Points, in no order, along strands that fork, close into loops and pass close to each other.
In the rows, 128 means zero.
Two points are linked if the straight distance between their rows is under 83.2. Some points are linked to none.
z681: [100  91 191 112 106 151 106 121 166 128 132 133 121  88 108 118 177 135
 171  90 221 143 113]
z247: [136  90  75 133 181 116 138 144 117 121 117 117 136  76 143 122 128 121
 102 100 120 140 124]
z915: [133 150 150  91 104 163  95  78 121 128  90  94 105 184 182 116 115  72
 111 148 110 154 104]
z510: [125 119  82 194 175 102 186 187 135 178 128 150 166  83  88 165 110 151
 128 104  84 132 108]
z137: [167 115 179 118  88 151 145 115 175 121 156  97 121 146  80  64 176 118
 147 146 105 155 172]
z271: [130  91 113 165 191 162 128 155 124 175 110 137 160  86 146 182 126  86
 134 111 171 164  69]
z682: [ 70 131 105 118 123 112 137 103 143  86 131 128 106 108 146 104 123 165
  87  93  71 126 149]
z10: [140 125  95 103 128  84 151 120 124 102 123 131 119 129  88 116 144 190
 116 154  89 106 207]
z592: [124 141 155 158 106 115 150 154 163 149 150 152 134 144 107 121 133 149
 152 139  75 114 131]
z413: [173 116 186 139  81 149 123 143 171 149 154  90 131 164 103  63 175  99
 155 144 126 170 137]
z804: [108 133 115 117 159 146  92  95 115  95 142 134 141  92 123 193 111 183
 120 131 205 110 162]
z872: [108 146 133 151 109 118 142 131 148 124 134 114  99 140 155  87  87 120
 103  99  41 108  83]
z848: [113 172 111  72  84  95 120 111  74  83 147 125  88 156 155  74 106 133
  89 145 110  87 137]
z887: [143 100 197 135  88 148 130 130 192 157 141 125 127 125  93  95 183 131
 184 121 134 152 142]
z131: [125  96 112 127 141 136 136 120 151  93 123  99 121  85 152  82 136 107
  91  89  96 152 106]
z83: [195  69  89 140 194 135 156 159 128 148 100 103 153  94 100 135 149 115
 140 164 154 156 148]
z461: [186 101  96 118 150 128 158 129 126 116 118 101 133 130 118  98 150 125
 113 163  99 137 164]
z961: [152 132 173 119  96 129 140 123 161 142 133 137 110 174  88 126 156 145
 161 189 121 113 191]
z763: [133 149 178 133  80 111 135 164 118 163 172 158 139 169  78 112 147 133
 187 151 157 101 138]
z24: [190  96 115 169 164 124 162 163 158 146 140  96 147 109 106 101 137 116
 118 134  99 159 135]
z948: [131 134 119  93 134 143  94 116  77 123 125 133 114 147 173 151 112  94
 116 142 180 131 114]
z678: [163  76 124 137 132 152 136 129 171 110 121  80 135  76 117  62 159  89
 111 104 123 186 117]
z661: [ 77 163  95 121 128  89 131 129  78 123 127 178 127 143 125 163  95 165
 118 128 126  89 144]
z437: [ 77 141 119 145  93  81 159 142 161 103 165 142 102  98 102  81 124 173
 107  76  55 118 142]
z880: [139 112 162 143 103 153 122 139 179 148 125 114 124 120 125  98 154  88
 154 138 126 159 104]
z680: [112 145 136  88 112 176  85  37 127  70 131 108 114 134 172 133 131 126
 109 129 120 158 151]
z289: [ 69 156 108 137 134 133  97 110 104 107 154 173 152  96 127 206  81 181
 123 106 186  96 121]
z243: [135 129 119  83 133 142 102  90  93  95 119 116 110 153 169 129 122 105
 107 154 140 131 140]
z44: [ 99 142 199 105  58 110 129 113 170 142 139 175 111 159  72 128 152 180
 179 123 148  80 162]
z58: [ 83  91  89 157 170 108 151 148 147 129 129 161 155  45 109 147 122 153
 109  71 130 143 126]
z643: [108  96  88 134 164 122 130 128 118  95 131 131 139  65 147 129 132 136
  99  81 141 146 129]
z2: [103 154 184 150  71 129 118 145 161 152 146 155 125 146 135 105 129 111
 170 127 104 110  88]
z963: [123 120 110 105 140 151 106  81 115  85 123  90 124 114 191 129 122 115
  91 108 118 162 129]
z555: [ 83 136 139 136 123 142 115 108 142 120 124 111 108 124 186 116 101 105
 100  84  84 131  84]
z455: [ 97 123 212  94  76 170 103  66 185 112 105 129 110 146 108 110 180 139
 176 137 143 153 161]
z663: [135 143 159 109  81 147 100 118 124 125 127 118 106 159 157  85 120  65
 118 146 134 123  88]
z565: [106 128 205 107  49 120 127 111 173 136 147 147 109 150  87 104 169 153
 179 133 129  91 162]
z515: [ 89 149 141  83  93 109 111  78 114  74 129 143 103 153 140 121 125 169
 106 146 126  99 181]
z107: [128 146 125  59 121 147 112  58 105  71  95  98 109 181 161 109 144 128
 102 165  88 129 178]
z874: [109 153 146 112  83  80 131 145 108 132 152 168 118 151  81 114 123 155
 135 151 128  83 176]
z640: [ 98 147 152 117 116 144 102 111 119 132 123 161 124 146 160 163 125 115
 138 151 147 114 114]
z358: [203 155 127 157 163 107 168 176 120 159 124 104 147 214 118 132 117 120
 113 170  81 124 137]
z42: [ 65 172 129 123  89 115 106 125 100 126 146 154 104 140 161 107  90 108
 108  97  96  90  71]
z217: [125 107 112 121 133 159  96 100 113  84 138 105 118  88 180 111 130 102
 101 100 163 168 109]
z209: [144 159  55 102 167  83 139 157  42 147 100 108 147 147 160 161  85 122
 108 125 112  98 115]
z155: [130 119 162 131  93 105 152 132 163 143 150 152 118 132  64 122 162 174
 168 126 132 107 178]
z529: [ 92 127 101  98 113 107 127  91 121  60 137 119 103 106 149  87 121 165
  84  98  83 119 157]
z895: [135  99 134 149 152 139 159 132 160 154 104 143 132 120 102 166 145 144
 163 171 125 135 169]
z705: [101 177 129 108  99 113 105 120  85 127 134 127 104 166 182 116  79  86
 104 108 102  89  72]
z55: [118 143  91 105 138 114 131 135  91  87 125  73  97 115 176  67  81 102
  79  75  93 122  88]
z743: [110 169 168 131  69 110 116 155 116 156 163 176 116 160 102 110 130 121
 178 157 150  88 117]
z816: [141 125 102 100 124 108 115 140  72  97 147 126 120 109 134  80 126 110
 103 132 162 112 131]
z581: [150 133  76  89 175 129 104 127  48 114 119 107 138 125 179 165 109 108
 111 127 164 127 122]
z11: [214 138  89 104 159 125 144 135 114 123  91  66 132 166 143 106 131 108
 106 160  96 136 142]
z923: [144 130 146 153 117 104 153 161 154 150 160 145 142 131  92 109 139 151
 142 137  97 123 155]
z489: [148 169  98 111 138 105 121 150  75 116 113  81 115 155 179  99  72  77
  92  92 111 108  79]
z750: [144 112 103 203 174 106 176 173 162 168 134 129 158 100 114 140 117 137
 121  97  69 140 105]
z737: [169 154 109 140 137 103 141 152  99 148 136 116 131 165 129 116  99 114
 113 149 101 108 126]
z747: [197 111  88 120 169 126 146 142 120 126 104  74 136 133 140 107 130 113
 100 144  99 139 135]
z490: [135 106 100 169 178 140 140 153 122 170  98 126 154 100 158 178  99  81
 128  97 136 155  64]
z99: [134 159 127  64  90 126 130  81 104  84 118 108  95 180 141  83 135 133
 101 180  85 104 173]
z751: [107 121 157  98  94 167 114  74 151 100 117 115 119 129 147  87 152 101
 122 141 116 164 138]
z104: [126 136  54 135 134  83 150 170  48 124 151 140 141  92 107 120 110 129
 108 103 146 107 101]
z830: [158 132 101 167 170 126 139 160 131 165 102 105 143 127 143 144  98  72
 116 115 109 138  64]
z958: [176 104  88  83 159 146 111 114  98 110  96  77 124 124 172 112 134  89
  94 138 149 157 115]
z577: [115 131  74 106 125 101 136 133  90  79 141  82  99 106 160  53 102 126
  70  78  93 116 101]
z889: [128  86 135 163 138 148 144 143 172 137 117 123 141  70 135 114 136 106
 122  90 108 163  92]
z191: [188 153 105 114 150 126 149 118 121 127  89  64 123 197 141 113 120 108
 118 170  54 125 146]
z220: [145 183 120 110 117 108 121 144  71 130 125 100 112 175 172  97  70  70
 103 117 120  99  59]
z389: [148 157 174 121  86 129 130 129 138 156 140 151 114 194 106 125 136 131
 168 200 125 101 160]
z47: [113 140  94 113 141 116 116 132  66 117 131 119 125 121 170 137  98 102
 104 100 136 125  92]
z266: [212 105 106 151 163 145 133 161 135 157 100  78 132 127 131 101 122  57
 114 131 145 170  83]
z524: [144 111 171 117  91 129 147 104 176 114 141 111 119 143  81  78 172 143
 145 126  99 135 190]
z713: [141 117 106 182 167 120 162 158 167 159 115 114 142 108 132 138 113 118
 116 106  68 145  98]
z139: [101 130 133 107 129 166 101  59 133  76 129  98 106 120 181 120 128 123
  94  99  97 160 121]
z464: [177 118 170 145  97 132 123 179 151 154 159  99 138 154 103  72 159  91
 144 146 160 162 115]
z853: [156 164 129 116 122 119 147 111 122 138 100  92 108 197 151 130 102 113
 121 170  58 105 141]
z598: [150 139 124 137 138 110 151 142 129 157 125 153 130 162 101 152 126 146
 140 186  99 100 166]
z321: [108 128 177 105  95  91 141 128 156 151 141 177 120 145  45 147 147 192
 165 131 158  78 185]
z676: [111 132 177 121 108 155 107 135 133 177 118 150 119 145 114 149 147 110
 192 175 200 128 101]
z621: [ 96 154  79 122 123  79 138 149  83 123 139 171 125 134  97 147 102 163
 119 135 113  90 148]
z545: [103 133 106 121 137 136  92 117  68  89 166 137 133  78 132 153 112 131
 121 104 236 122 112]
z348: [101 118  93 164 186 159 107  98 139 112 138 142 140  57 160 215 102 159
 116  78 145 142 119]
z582: [140 144 177 148  96 117 144 168 134 179 161 163 137 159  71 140 151 141
 204 157 156 105 134]
z544: [137 121 142 164 130 107 163 165 151 174 143 161 139 136  72 151 144 169
 164 145 112 117 170]
z277: [105 110 137  98 134 129 104  99 124  92 142 134 134  92 112 159 132 177
 118 123 203 120 178]
z264: [ 97 130 166 134 122 177  96 115 162 167 108 147 121 138 164 165 137 108
 159 147 151 154  97]
z410: [ 96 175 148 153  84  93 140 166 111 165 155 193 133 157  69 150 113 168
 167 153 133  79 142]
z50: [114 160 150 147  94 133 131 126 153 124 120  87  96 165 156  75  94  87
 107  90  48 122  71]
z308: [102  87 173 118 114 137 121 124 157 122 138 145 128  75  93 119 164 143
 152  76 201 126 136]
z145: [114 118 163 131  80  83 155 128 191 125 162 155 119 116  62 104 161 195
 138  71  90 112 182]
z386: [192 126 160 124  98 137 121 164 128 133 153  94 131 160 114  57 153  80
 121 157 163 158 115]
z48: [114 144 151 110 108 159  96  90 132 136 117 131 111 162 182 144 117  97
 124 143 123 142 109]
z465: [ 89 132 148 133  79  76 151 133 174 127 158 169 119 110  58 117 140 195
 139  82 100  96 167]
z359: [105 153 144 160 102 107 138 140 147 142 147 137 118 135 130 105 112 134
 118 117  60 109 111]
z523: [163  85 131 110 127 161 132 105 162 102 113  78 124  92 126  64 158  88
 112 124 117 180 134]
z354: [117 120  74  98 149 109 114 110  98  72 122 126 130 102 135 135 136 172
  92 122 133 118 173]
z138: [188 150 121 154 156  82 174 188 112 157 141 119 152 217 113 121 125 144
 114 177  79 121 150]
z379: [ 83 140 141 117 111 135 101  95 109  95 142 131 111 122 186 115 104 117
  93  95 116 126  97]
z685: [179  92  68 138 201 119 165 153 125 144  90 109 152 113 125 156 130 133
 126 151  91 132 145]
z729: [135 110 114 162 170 130 153 131 161 162  87 112 138 125 151 171 104 109
 125 118  74 144 106]
z861: [162 102  67 158 198 111 164 156 128 161 102 123 152 106 123 162 115 135
 115 131  95 130 120]
z157: [155 139 157 119  82 150 102 140 125 126 146 110 112 146 133  63 138  74
 127 156 154 138  95]
z3: [113 116 159 116 115 172 102  95 153 116 117 126 114 127 154 128 146 108
 133 140 133 152 124]
z118: [ 53 142 138 144 115 122 124 101 169  97 126 170 130  92 152 154 110 181
 110  71  85 124 130]
z244: [161  81 127 163 149 152 157 147 184 138 114  90 141  72 114  89 160  99
 116 101 105 181 116]
z253: [140 140 167 122 105 154 114 137 131 167 114 144 114 168 123 134 129  92
 163 190 158 124 105]
z199: [166 162 180 133  95 140 125 137 142 170 137 133 123 221 116 124 130 112
 156 213 111 120 137]
z952: [ 96 152 169 144  77 119 118 138 145 154 150 174 127 143 120 115 129 118
 174 136 128  95 100]
z877: [121 137 135  90 124 162  99  60 114  94 108 109 108 170 167 148 129 123
 112 161 119 135 158]
z458: [136 114 202 157  80 147 136 148 206 177 142 147 142 135  97 109 169 132
 215 117 143 144 110]
z526: [131 105 119 118 156 157 104 127 104 137 121 127 130 120 154 151 131  98
 125 141 182 153 109]
z971: [123 115 180 144 132 139 140 152 157 195 115 157 133 134  68 170 171 145
 216 164 187 119 113]
z282: [ 99 121  94 115 142 112 103 128  80  84 153 145 143  73 136 132 120 153
 103  90 190 127 136]
z335: [137 110 173 129  82 109 158 112 188 128 147 134 123 130  71  96 171 167
 152 113  91 129 193]
z178: [101 127  83  91 121 103 136 126 106  67 145 103  94  96 147  51 113 150
  74  82  77 122 131]
z540: [116 161 166 159  74 138 112 139 171 130 146 107 108 161 157  65 118  95
 127 101  80 123  58]
z818: [140 131 168 172 120 115 164 187 142 190 159 165 153 155  72 153 154 152
 183 152 129 126 153]
z228: [118 136 173 188 106 117 157 180 170 185 150 163 165 144  88 130 141 152
 192 131 113 122 111]
z160: [140 131 110  67 119 148  99  89  83  71 131  92 112 134 180 101 136 103
  90 139 163 142 140]
z950: [ 90 134  81 163 162  99 156 153 102 153 128 156 146  96 128 164 101 138
 107  86  95 116  89]
z651: [ 50 130 157 166 103 149 117 111 183 113 126 157 126  87 180 133 119 135
 129  59  86 137  77]
z596: [158 117  95 110 144 100 161 121 134 109 114 127 123 138  90 125 149 170
 122 181  91 111 213]
z125: [187 117  93 170 178 126 157 185 101 172 115 109 164 123 107 139 118  89
 129 128 150 144  77]
z662: [124  81 190 116 112 167 143 100 204 135 103 120 123 105  82 130 194 147
 170 117 143 164 158]
z239: [100  91 155  87 124 113 110 109 131  87 157 138 135  89  89 135 146 174
 123  92 212 117 167]
z23: [ 99 127  69 124 149 106 133 142  56 114 140 147 142  93 144 138  98 129
  99  88 146 118 100]
z286: [ 82 117 161 137 125 166 101 120 158 118 137 154 132  81 142 158 140 135
 154  95 192 144 109]
z112: [106 144 126  95 123 161  80  48 133  53 140 113 112 113 155 148 122 154
 106 114 135 127 164]
z15: [120  94 166 148 145 148 156 111 201 146  89 140 138 116  87 171 166 162
 162 154 110 141 178]
z835: [149 148  71 117 132  98 141 163  38 134 139 140 142 122 111 117 118 113
 117 142 166 103 112]
z372: [ 95  75  99 165 174 132 146 149 153 126 124 148 152  35 132 148 135 138
 111  64 134 161 108]
z890: [116 153  85 107 154  94 123 134  57 129 114 124 128 144 167 157  86 121
 105 119 115 102 111]
z884: [127 139 159 154 111 162 103 159 117 196 122 142 147 147 136 143 120  78
 182 151 183 132  37]
z760: [ 85 136 160  88  56 103 101 120 103  89 162 157 101 120 106  90 133 142
 130 112 182  90 147]
z964: [103 110 196  99  77 140 128  91 188 116 117 142 112 135  90 111 174 156
 166 124 146 120 170]
z117: [163 148 117 151 140  96 165 166 116 159 142 139 138 178  99 138 122 158
 125 173  84 109 161]
z25: [141  85 113 138 177 162 125 143 115 152 111 122 142  94 140 154 138  89
 132 133 188 165  92]
z860: [105 154 138  75  87 122 117  77 116  78 131 135  97 165 126  90 131 149
 111 162  99  95 182]
z336: [101 132 196  92  76 195  83  62 173 114 113 123 109 149 136  99 168 119
 155 151 153 169 142]
z355: [116 158 188 157  68 151 117 130 187 157 134 152 125 163 140  96 126 109
 174 139  90 116  80]
z241: [180 104 117 160 164 132 152 147 158 156 112 105 143 125 118 129 134 111
 126 152  95 154 136]
z787: [ 96 120  71 128 161 106 118 133  83  85 141 138 135  78 149 133 118 146
  89  79 142 129 119]
z242: [ 86 118 117 141 117  89 143 151 137 133 139 171 137  80  91 141 127 166
 130  85 130 113 143]
z215: [180 171 164 134 110 145 115 141 132 177 110 124 124 213 128 137 114  97
 148 200 110 123 108]
z756: [154 138  88 105 127 105 137 154  65 117 150 133 129 122 125  90 115 108
 104 138 150 113 119]
z380: [151 105 126 112 130 165 121  94 149 113 102  84 116 125 146  80 143  81
 105 135 111 176 113]
z316: [124 156 118  90 128 155  74  90  61 106 144 127 115 143 189 175  93 101
 119 135 180 121 122]
z907: [122 158 181 171  67 138 105 137 191 145 144 115 128 165 144  72 128  95
 154 116  77 136  60]
z725: [102 180 102  96 119 105 110 119  43 112 138 163 116 158 157 159  87 128
 111 139 147  77 121]
z245: [108  84 126 166 151 141 136 153 157 140 124 144 146  56 132 120 137 113
 130  83 133 156 104]
z507: [ 96 135 129 140 105  85 152 146 144 136 147 172 125 109  74 127 130 171
 136 104 103 106 158]
z97: [194 112 100 107 164 151 112 109 119 133  71  51 123 140 164 107 128  64
 100 136 130 177 107]
z919: [139 156  85 147 129  78 156 170  81 141 157 153 135 137  95 123 119 150
 116 138 116 103 127]
z658: [157 149 147 120 123 151 116 118 127 176 101 129 116 190 141 152 113  89
 148 202 129 128 117]
z501: [ 88 147 110 140 138 138  87 114  86  95 159 165 144  87 144 181 100 143
 123  92 188 112 105]
z254: [118 136 117 111 113  83 144 125 122 106 142 147 107 129  99 113 128 160
 127 149 110 100 185]
z556: [153 106  99 135 183 134 141 122 134 146  80  93 141 126 164 166 109 101
 113 126  99 150 111]
z906: [101 140 121 146 116 104 134 157 107 146 142 167 125 114 108 126 114 125
 138 115 130 103 109]
z845: [170 106 177 116 106 144 145 120 169 151 126 120 115 165  73 124 177 145
 171 187 133 132 192]
z894: [204 117 153 173 138 139 129 192 140 162 141 100 151 169 104  87 153  83
 132 153 168 170 100]
z636: [131 136 124 123 124 111 144 129 124 127 122 154 114 141 115 132 124 141
 126 160 109 101 154]
z655: [114  86 186 121 133 162 149  98 212 129  89 132 127 111  80 155 182 171
 168 126 132 146 176]
z561: [196 126  72 156 175 115 156 182  74 154 136 106 158 129 105 129 119  91
 124 141 160 131  95]
z727: [ 98 107 138 132 144 151 122 100 155 113 115 145 129 110 151 169 135 150
 122 117 126 148 138]
z706: [ 53 170 141 141  82 107 104 131 113 126 152 182 123 124 165 122  92 123
 129  85 112  88  69]
z931: [103 111 106 168 193 157 126 111 157 117 120 145 155  56 131 209 119 173
 131  93 156 142 135]
z724: [ 76 175 103 114 122  98 109 105  67 111 140 179 131 157 135 190  81 170
 116 140 151  78 139]
z675: [134  94 127 138 169 155 133 118 146 151  90 131 138 121 136 180 137 130
 141 163 132 153 137]
z165: [102 123  79 128 172 121 120  93 118  98 122 132 140 116 161 179 113 169
 101 110 106 121 156]
z299: [ 85 148 133  94 109 122  87  81 110  65 149 147 119 127 139 155 108 179
 106 129 159  98 171]
z109: [180 158  57 103 174  95 149 174  44 150  94  97 149 152 143 151 101 107
 109 133 127  97 110]
z90: [117 166 121 146 131 103 152 142 104 165 134 175 132 175  93 181 104 157
 152 183  97  79 151]
z819: [146 121 141 111 123 160 109  87 134 121  91  85 119 148 162 107 132  80
 107 139 105 161 103]
z620: [110  85 154 101 110 114 124 126 134 106 144 142 125  74  85 112 152 160
 131  81 205 117 156]
z627: [108 169 108  99 135 127  97 104  53 111 136 152 117 156 182 177  86 122
 114 138 148  97 119]
z617: [128 127  76  99 159 121 108  99  84  89 124 118 131 126 161 169 120 153
 100 131 141 112 163]
z809: [146 158 147  94  90 146  96  97 114 122 109  88  99 184 171  85 107  67
  94 142 115 133  91]
z764: [188  78  69 107 201 127 150 141 120 128  87  98 150  98 133 143 153 130
 122 159 124 146 164]
z826: [196 140  63 123 174 104 154 169  62 146 123 102 154 141 126 128 117 112
 113 147 145 113 108]
z61: [ 86 133 133 197 107 109 156 169 140 169 151 178 165  85  97 142 126 145
 168  79 118 110  70]
z896: [115 110 117  75 131 116  99  79 120  61 131 115 134 107 109 136 137 194
 102 132 185 113 205]
z679: [114  86 174 109 100 167  99 118 169 128 126 123 120  98 121 103 180 112
 164 109 197 160 121]
z408: [116 123 188 127 124 152 120 142 155 184 104 151 120 138  98 168 161 130
 207 178 193 129 120]
z979: [ 89 101 123 127 122 106 136 133 123 104 141 152 131  74  90 120 139 156
 124  77 172 124 144]
z966: [215 110 130 173 154 143 134 180 147 153 127  84 143 139 111  84 146  72
 113 137 152 183  88]
z539: [ 87 131  82 152 173 138 109  93 135  88 142 135 136  64 172 190  94 163
  96  65 113 136 127]
z886: [ 84 131  94 139 157 129 109  98 125  95 136 140 138  87 157 173 102 169
  96  78 122 125 144]
z94: [130 125  87 121 169 135  99 117  72 120 135 128 136 112 165 187 108 120
 119 110 176 129 116]
z37: [ 68 127 110 147 123 110 143 124 154 118 126 158 123  97 135 135 116 163
 105  85  76 120 131]
z323: [144 106 118  79 110 137 106 114  91  83 140 114 110 118 147  80 143  97
  99 151 176 140 129]
z967: [ 79 104 103 168 174 118 143 140 147 122 121 170 160  60 109 194 117 177
 120  75 142 139 129]
z752: [115 124 107 126 168 145 105 116  97 116 136 145 142 107 144 192 117 143
 131 135 178 129 138]
z325: [126 104  82  83 163 113 100 103 100  55 133 116 134  99 123 138 141 182
  95 127 167 117 200]
z766: [146 128 149 173 120 157 129 130 194 144 100  79 121 145 141  94 124  82
 112  98  64 168  66]
z500: [141 146  91 114 150 109 126 151  89 108 118  62 106 131 172  78  80  89
  91  78 100 114  73]
z298: [175 134 109 187 164 136 135 178 122 181 111 104 153 140 122 143 105  66
 129 113 133 142  55]
z944: [118 101 115 126 146 155  96 120  95  86 156 118 131  65 146 131 126 113
 116  90 223 151 112]
z875: [105 158 125 147 111 104 147 157 104 174 131 192 143 162  82 178 112 164
 163 170 124  78 144]
z70: [194 103  93 131 169 139 122 136 125 142  76  63 129 128 155 113 116  66
 102 120 129 170  90]
z521: [145  91 189 120 105 165 138 111 196 151 117 113 113 121  83 109 190 130
 180 146 137 166 161]
z690: [118  87 106 159 163 118 162 145 171 122 114 126 141  69 123 118 136 154
 118  92  85 147 142]
z267: [161 140 140 115 120 135 140 118 138 131 114 116 118 177 118 114 140 123
 129 195  90 120 168]
z168: [107 130 174  81  88 193  93  55 157  91 113 112 110 147 138  93 167 116
 130 143 127 166 157]
z841: [182 122 117 110 129 121 155 121 135 118 122 101 125 160  99 103 159 146
 126 188  88 130 200]
z223: [107 105 167 115 109 173 103  95 164 116 120 131 121 112 134 123 162 120
 146 125 171 167 126]
z425: [ 51 123 152 154 112 133 112 100 179  93 131 155 132  76 166 149 121 163
 115  60  89 141 114]
z53: [ 98 135 128 129 147 143 112 122  98 132 130 163 127 136 148 186 117 136
 142 147 169 115 129]
z616: [130 125 175 148 116 127 148 167 132 196 138 161 140 144  56 166 161 153
 209 160 188 103 133]
z991: [140  92 100 111 154 166  98  98 102  89 135 100 131  79 167 129 138 112
 103 113 190 170 132]
z995: [119 134 194 175  92 133 139 156 198 189 138 161 147 140 106 134 145 139
 211 129 115 125 104]
z520: [207 162 113 136 155 117 160 152 125 151  99  86 131 209 132 140 111 114
 110 182  80 128 143]
z503: [ 60 144 155 147 103 144 110 101 159 115 131 131 118 119 193 133 103 113
 112  72  65 134  67]
z297: [140 112  66 171 186  96 166 164 117 160 118 143 155  91 102 158 117 144
 132 122 101 128 124]
z417: [ 63 164 131 115  86 121  97 110  91  91 156 136 101 129 184  89  96 105
  93  86 117 104  82]
z551: [ 68 170 105 118 137 107 103 110  79 111 141 177 145 133 114 209  92 192
 117 134 178  91 146]
z375: [162  99 114 152 171 137 151 159 136 166 121 125 146 108 102 136 131 109
 143 155 143 147 126]
z876: [139  98  77 130 194 128 138 133 113 141  96 101 142 106 166 162 112 108
 107 111 114 150 105]
z351: [203 180 122 147 138 106 142 170 102 146 117  86 125 233 137 112 103  84
 117 157 117 125  99]
z602: [149 115 137 125 146 147 132 122 128 164  91 132 127 152 132 168 124 112
 147 180 140 138 126]
z88: [103 149 124  95 114 145  82  60 133  59 150 118 125  96 135 159 105 187
 106 124 168 106 174]
z129: [174 105 111 178 154 109 163 192 132 143 153 110 154 104 100  86 134 117
 122 119 126 153 124]
z327: [161 126 100 151 144 103 158 175 103 145 150 136 146 111 101 110 126 119
 125 134 124 125 123]
z629: [170 115  70  81 168 132 109 132  61  99 119  80 130 114 175 127 133 110
  92 129 154 135 126]
z259: [103 175 158 132  71  80 138 153 109 153 175 184 127 182  66 122 130 169
 169 147 135  74 155]
z480: [149 147 140 122 125 135 141 105 141 146 100 124 119 188 131 146 121 130
 133 193  69 119 145]
z124: [152  93 188 116 121 155 142 113 184 164 106 122 114 143  73 141 190 138
 186 171 157 150 181]

A fork is a point with three links, a tip a point with one. Leave the first point through the second and follow the links. Name the first fork or tip that comes.
z97 / z958 -> z752
z582 / z616 -> z658
z887 / z458 -> z818
z872 / z50 -> z582
z944 / z991 -> z680
z889 / z244 -> z915
z577 / z55 -> z42
z841 / z461 -> z191

How many points has the smallest loop of links through each point below? Write - if it is on no loop.
z752 -> 13
z2 -> 15
z894 -> 19
z756 -> 18
